The views of a scene show one set of named points, each view turned or mirrored, and shifted as a whole, with a little noise and some points left out.

Scene 1
View 1
k_251: [-152, -96, -3, 61, 72, 11, -326, -151, -50, 559, 136, 194, 25, 362, 472, -164, -51, -47, -214, 37, -84, 16, 212, -50, -42, 17]
k_593: [-33, 208, -41, 35, 276, 152, -142, 236, -170, 88, 284, 162, -150, 257, 192, -557, -23, 186, -232, -178, -62, -82, -190, -226, -219, 220]
k_732: [60, -18, 317, -249, 198, 136, -321, 183, -25, 106, 126, -65, 170, -265, 64, -175, 316, 69, 89, 136, -159, -25, -94, -44, 179, -186]
k_519: [-114, -154, 128, 68, 68, 96, -360, -220, -109, 443, 130, -20, 146, 158, 357, -33, 45, 55, -37, 126, -48, -22, 147, 82, 190, -114]
k_520: [-9, -44, 210, -19, 170, 162, -287, -152, -12, 165, 113, -109, 186, 42, 293, -190, 260, 87, 103, 88, 7, 104, -149, 168, 261, -276]
k_466: [-127, -232, -131, 144, 92, 57, -20, -238, -399, 349, 134, -146, -33, 314, 404, -186, 85, 107, -196, 13, 4, -133, 169, -18, 69, 12]
k_547: [-113, 45, 147, 118, 170, 151, -434, 28, -101, 342, 277, 141, 75, 119, 144, -193, -166, 224, -79, 81, -94, -101, 42, -72, 41, 36]
k_794: [-66, -143, 101, 57, 147, 121, -198, -292, -131, 277, 103, -164, 133, 186, 402, -183, 226, 83, 19, 62, 40, 73, -53, 138, 245, -272]
k_915: [-164, -60, -50, 320, 149, 149, -173, -310, -332, 320, 252, -100, 26, 353, 315, -228, -138, 339, -89, 4, 101, -87, 33, 26, 145, -47]
k_917: [-66, -146, -45, 78, 178, 126, 28, -80, -470, 123, 174, -259, -43, 95, 195, -262, 144, 225, -110, 30, -4, -199, 8, -86, 89, -21]
k_865: [-16, -161, 208, -125, 100, 101, -344, 47, -127, 312, 109, -71, 142, -124, 156, -46, 184, 47, -17, 184, -151, -114, 163, -43, 178, -104]
k_941: [-150, -53, 20, 313, 128, 188, -286, -331, -208, 305, 241, -80, 121, 335, 355, -185, -76, 257, -13, 30, 58, -18, -9, 148, 213, -88]
k_459: [-77, 152, 165, 77, 270, 153, -304, 113, -113, 181, 324, 155, -13, 105, 70, -345, -156, 311, -88, 4, -33, -72, -135, -194, -26, -22]
k_164: [-105, 48, -23, 156, 214, 104, -110, -149, -138, 250, 217, 112, -73, 415, 423, -409, -1, 123, -168, -114, 73, 84, -132, -76, -41, -79]
k_392: [-111, -159, 94, 187, 119, 151, -285, -203, -312, 299, 222, -179, 136, 59, 174, -53, -40, 292, 3, 144, -5, -167, 127, 48, 246, -82]
k_839: [-98, -22, -93, 190, 106, 149, -222, -242, -152, 250, 143, -77, 88, 432, 435, -294, 129, 86, -92, -66, -8, 9, -59, 172, 83, 62]
k_347: [-14, -171, 143, -93, 154, 98, -238, 110, -306, 197, 169, -170, 80, -193, 24, -83, 140, 187, -37, 158, -148, -248, 142, -102, 151, -15]
k_352: [-46, -139, 55, 3, 177, 82, -50, -114, -242, 248, 151, -97, 12, 120, 315, -252, 204, 112, -72, 36, 15, -22, 0, -56, 107, -194]
k_100: [-172, -28, -180, 245, 148, 55, -54, -289, -221, 393, 181, 101, -118, 622, 578, -384, -54, 76, -262, -128, 91, 47, -7, -34, -70, 14]
View 2
k_732: [165, -181, 184, -395, 71, 171, 312, -214, 169, 65, 67, 160, -341, -226, -58, -59, 72, -7, -118, 320, -212, -11, -231, -69, -76, -78]
k_519: [46, -116, 53, 0, -6, -133, 139, 173, 221, -33, -70, -74, -126, 84, 37, -137, 95, -224, -61, 98, 55, -120, -71, -252, -132, -23]
k_251: [-100, -75, 33, 70, -4, -134, -45, 474, 195, 115, -60, -120, -291, 173, -23, -98, 118, -164, 128, 220, 41, -234, -56, -362, -328, 69]
k_593: [-125, -48, 142, -73, 276, 233, 84, 179, -46, 292, 106, 209, -511, 256, -383, 36, 57, 149, 440, 474, -56, -199, -419, -344, -359, -64]
k_164: [-70, 45, -74, 180, 146, 15, 43, 269, -96, 198, 42, 195, -330, 283, -189, -54, 134, -116, 98, 302, 76, -199, -349, -406, -279, -58]
k_466: [76, -49, 38, 97, -1, -149, 132, 104, 130, 12, -103, 66, -115, 317, -204, -125, 130, -95, 179, 266, 275, -356, -33, -540, -104, -112]
k_520: [101, -16, 4, -107, 71, -22, 223, -92, 29, 35, -10, 197, -184, -48, 77, -117, 43, -177, -236, 163, -46, 52, -333, -247, -38, -117]
k_392: [112, -202, 87, -42, 84, -41, 290, -21, 169, -168, 48, -39, -8, 235, -169, -106, 96, -139, 111, 18, 161, -146, -114, -213, -7, -121]
k_547: [-67, -207, 121, -97, 151, 90, 181, 260, 138, 10, 123, -97, -259, 194, -180, -23, 100, -60, 234, 119, -68, -66, -214, -102, -223, 5]
k_917: [155, -111, 112, -45, 80, 33, 294, -147, 82, 0, -31, 201, -142, 263, -338, -88, 148, 10, 216, 360, 231, -328, -121, -460, -49, -190]
k_794: [88, -5, -79, 84, 36, -104, 152, 44, 13, 20, -20, 135, -135, 155, -23, -132, 115, -214, -161, 157, 108, -100, -224, -330, -91, -94]
k_459: [-52, -169, 71, -73, 257, 240, 227, 172, -24, 75, 240, 64, -383, 217, -323, 17, 133, -9, 224, 235, -81, -88, -350, -81, -249, -30]
k_865: [143, -217, 200, -293, -19, -3, 260, -42, 296, -18, -10, -36, -210, -69, -29, -108, 105, -59, -5, 219, -68, -151, -33, -156, -71, -30]
k_347: [169, -279, 255, -322, 51, 99, 370, -191, 263, -83, 34, 30, -188, 8, -216, -86, 114, 31, 145, 286, 1, -208, -20, -172, -18, -120]
k_839: [-98, 102, -21, 150, 145, -92, -2, 196, 11, 168, -85, 149, -198, 296, -68, -92, -7, -109, 175, 203, 131, -121, -365, -516, -207, -109]
k_352: [122, -67, 36, -6, 21, -12, 212, -29, 47, 37, -7, 201, -242, 127, -151, -99, 152, -96, -39, 358, 115, -255, -164, -380, -120, -95]
k_941: [-14, -34, -48, 155, 135, -80, 140, 150, 16, -67, 29, 17, -27, 341, -107, -115, 65, -220, 78, 7, 168, -84, -289, -300, -82, -124]
View 3
k_466: [-2, 178, -74, -40, 239, 175, -65, -49, -215, 19, 223, -208, -121, 166, 161, -191, 369, 128, -122, 65, -141, 88, -122, -225, -291, -267]
k_164: [-11, 87, -136, -2, 42, 267, -100, -16, -186, 141, 209, -71, 109, 69, 74, -307, 258, 251, -133, -70, 205, 45, -167, -43, -69, -12]
k_794: [68, 94, -73, 50, 16, -29, -199, 128, -76, 71, -12, -107, -108, -21, 177, -26, -4, 103, -20, 82, -51, -56, -212, -160, -130, -205]
k_593: [-168, 266, -409, -18, 128, 202, -7, -259, -312, 35, 229, -69, 359, 38, 174, -574, 433, 80, -439, -152, 396, -21, -55, 51, 179, 169]
k_732: [41, 190, -276, -19, 97, -379, -189, 25, -196, -64, -272, -147, 99, -302, 439, -128, 23, -268, -203, 156, 130, -94, -102, 43, 164, -94]
k_839: [-59, 136, -29, -64, 81, 177, -184, -81, -133, 114, 181, -98, -26, 239, 78, -111, 153, 201, -126, -42, 9, -70, -220, -208, 0, -126]
k_347: [66, 375, -220, -11, 261, -295, -90, -120, -260, -166, -101, -209, 15, -153, 436, -242, 264, -286, -262, 164, -82, -56, -85, -112, -91, -237]
k_519: [224, 170, 180, -115, 134, -17, -198, -15, -183, -31, -42, -107, -3, 16, 247, -60, 177, -24, 25, 84, -47, -11, -234, -160, -93, -218]
k_915: [162, 328, -54, 99, 112, 128, -107, -135, -159, -31, 183, -89, 36, 111, 94, -289, 293, 122, -160, -37, -54, -95, -201, -232, -244, -133]
k_100: [-21, 45, 11, -94, 103, 454, -96, -58, -216, 166, 321, -85, 3, 251, -6, -272, 362, 349, -49, -111, 117, 141, -179, -142, -193, -77]
k_352: [4, 132, -218, 32, 131, 6, -98, 58, -176, 45, 41, -161, -45, -81, 247, -211, 198, 40, -117, 78, 12, 38, -110, -116, -175, -198]
k_392: [232, 416, 4, 69, 143, -107, -141, -118, -148, -117, 43, -121, -18, 7, 215, -190, 207, -40, -133, 56, -152, -176, -218, -256, -241, -225]
k_520: [78, 121, -131, 67, -52, -180, -229, 123, -54, 78, -132, -87, -1, -107, 225, -29, -91, 10, -71, 78, 55, -125, -219, -92, 43, -128]
k_251: [159, 44, 253, -268, 185, 224, -161, -111, -287, 0, 100, -92, 74, 101, 184, -177, 395, 75, 55, -2, 90, 170, -211, -52, -73, -142]
k_917: [-73, 308, -359, 96, 226, -26, -13, -62, -201, -32, 166, -225, -67, 31, 242, -282, 306, -2, -299, 72, -113, -36, -43, -205, -247, -220]
k_865: [151, 245, -45, -107, 198, -259, -164, -47, -232, -127, -158, -173, 34, -164, 413, -128, 177, -235, -107, 174, -35, -22, -147, -58, -15, -206]
k_547: [226, 351, 62, -74, 124, -4, -128, -246, -251, -115, 18, -67, 228, -39, 225, -315, 312, -72, -155, -48, 140, -95, -240, -55, 40, -2]
View 4
k_100: [-263, 102, 123, 89, -284, -128, 141, 33, 181, 256, -224, -48, -288, -41, 3, -201, -186, -142, 53, -181, 90, -58, 276, -114, -165, -234]
k_865: [-91, -248, 10, -436, 179, 77, -68, -61, 214, -276, -119, -23, 182, 125, -173, 169, 14, 92, 102, 234, -92, -48, -81, -2, 73, 106]
k_547: [-15, -70, -236, -290, 164, -27, -2, -238, 277, -65, -255, -101, -48, 79, 23, 137, -11, -49, 24, 21, -88, -173, 124, 46, -141, 85]
k_251: [-144, -74, 126, -161, 71, -25, -10, 14, 122, 153, -258, -118, -222, 86, -87, 24, -89, 7, -104, -109, 22, -241, 92, -148, -66, -82]
k_347: [-42, -233, -77, -495, 65, 20, -116, -218, 325, -311, -128, 11, 226, 12, -98, 186, -46, 127, 237, 298, -103, 51, -86, -50, 45, 183]
k_459: [28, 95, -320, -276, 81, -62, 73, -311, 404, -99, -204, -124, -84, 126, 75, 165, -19, -100, 242, 38, -10, 38, 240, 124, -183, 83]
k_164: [-184, 140, -35, -39, -170, -95, 149, -68, 275, 47, -164, -70, -167, 36, 26, -93, -115, -131, 193, -61, 45, 74, 288, 19, -145, -110]
k_732: [-100, -184, -142, -413, 223, 154, 43, -40, 360, -499, 3, -22, 204, 312, -228, 266, 54, 33, 287, 214, -43, 143, -2, 197, 105, 52]
k_839: [-319, -116, -59, -14, -222, -48, 77, -37, 277, -42, -156, 22, 19, -65, -92, -160, -132, -81, 27, -47, -54, -107, 135, 30, -145, -221]
k_794: [-293, -103, 73, -129, -74, 71, 129, 124, 95, -209, -56, 47, 161, 21, -106, -180, -18, -118, 53, 204, -154, 49, 62, 77, -17, -98]
k_519: [-187, -162, 77, -249, 97, 49, 19, 44, 78, -87, -164, -24, 45, 60, -108, -46, 12, -33, -95, 142, -154, -175, -12, -34, -27, -18]
k_915: [-140, -22, -105, -197, -125, -100, 32, -219, 200, -10, -225, 1, 28, -168, 125, -133, -89, -93, 62, 164, -159, -85, 118, -66, -188, 33]
k_941: [-236, -46, -107, -88, -95, -64, 103, -77, 138, -38, -203, 30, 82, -128, 60, -235, -44, -135, -63, 143, -234, -116, 143, 42, -213, -47]
k_392: [-121, -154, -94, -315, 19, -9, -17, -175, 159, -152, -193, 38, 212, -127, 22, -85, -26, -18, 6, 305, -249, -100, -13, -21, -133, 112]
k_352: [-191, -30, 79, -261, -117, -12, 47, -16, 214, -169, -99, 22, 60, 27, -82, -39, -93, -23, 206, 196, -35, 166, 77, -51, 3, 5]
k_520: [-292, -128, -68, -183, 73, 127, 143, 83, 214, -368, -5, 17, 203, 173, -161, -45, 50, -102, 103, 172, -141, 100, 76, 232, -13, -87]
View 5
k_839: [130, 203, 155, -29, -159, -79, -162, 83, -85, 111, 102, 201, -341, -377, 44, 374, -21, -184, -201, 100, -102, -85, 127, -183, -124, 174]
k_459: [21, 81, -127, -37, -199, -116, -155, 252, -166, -43, -255, 374, -162, -8, 171, 106, -170, -38, -379, 420, -48, -224, 73, -194, 46, -152]
k_941: [134, 50, -31, -56, -8, -15, -12, 212, -73, 79, 131, 94, -369, -191, 12, 317, 7, -156, -340, 75, -252, -70, 178, -278, -49, 126]
k_917: [-63, 75, 61, -288, 41, 216, 47, 56, -5, 57, -31, 284, -299, -339, 133, 247, -153, 30, -157, 242, -3, 100, 209, -116, 24, -174]
k_164: [-28, 192, 91, -158, -280, -238, -156, 115, -140, 30, -186, 294, -329, -303, 65, 308, -62, -195, -163, 234, -161, -174, 160, -304, 21, 83]
k_352: [0, 207, 122, -236, -25, -12, 22, 59, -38, 19, -97, 181, -167, -214, 43, 306, -64, -116, -145, 86, 52, 23, 127, -103, 102, -50]
k_392: [183, 1, -111, -75, 159, 181, 127, 180, -45, 75, 66, 34, -270, -88, 36, 244, -56, 12, -375, 84, -95, 1, 124, -127, 49, -73]
k_251: [383, 308, 61, -64, -146, -157, -64, 6, -249, 163, -313, -45, -363, -251, -16, 423, -64, -73, -211, 145, -96, -314, 36, -128, 46, 147]
k_794: [56, 189, 129, -121, 2, -68, 23, 93, 8, 18, 120, 87, -141, -133, -18, 349, 41, -226, -164, -71, 1, 46, 103, -143, 68, 111]
k_915: [92, 31, -83, -148, -18, 41, 9, 178, -113, 89, -24, 153, -396, -239, 53, 272, -71, -64, -321, 189, -222, -77, 197, -263, 7, -17]
k_593: [-42, 194, 39, -87, -365, -114, -317, 117, -207, 2, -336, 570, -252, -321, 237, 104, -271, -1, -245, 588, -10, -227, 84, -180, -48, -128]
k_466: [128, 166, 101, -292, 16, 127, 77, -15, -91, 175, -87, 74, -452, -438, 42, 383, -78, -23, -128, 131, -113, -38, 214, -174, 21, 7]
k_100: [106, 218, 129, -211, -268, -200, -126, 16, -184, 166, -182, 165, -535, -524, 17, 419, -52, -190, -114, 214, -305, -218, 218, -365, -34, 173]

Which points are out of place in each view (at most two, in the order of its rows)? Write - if all are in place.
view 1 | k_915
view 2 | k_794, k_839
view 3 | k_593
view 4 | k_100
view 5 | -
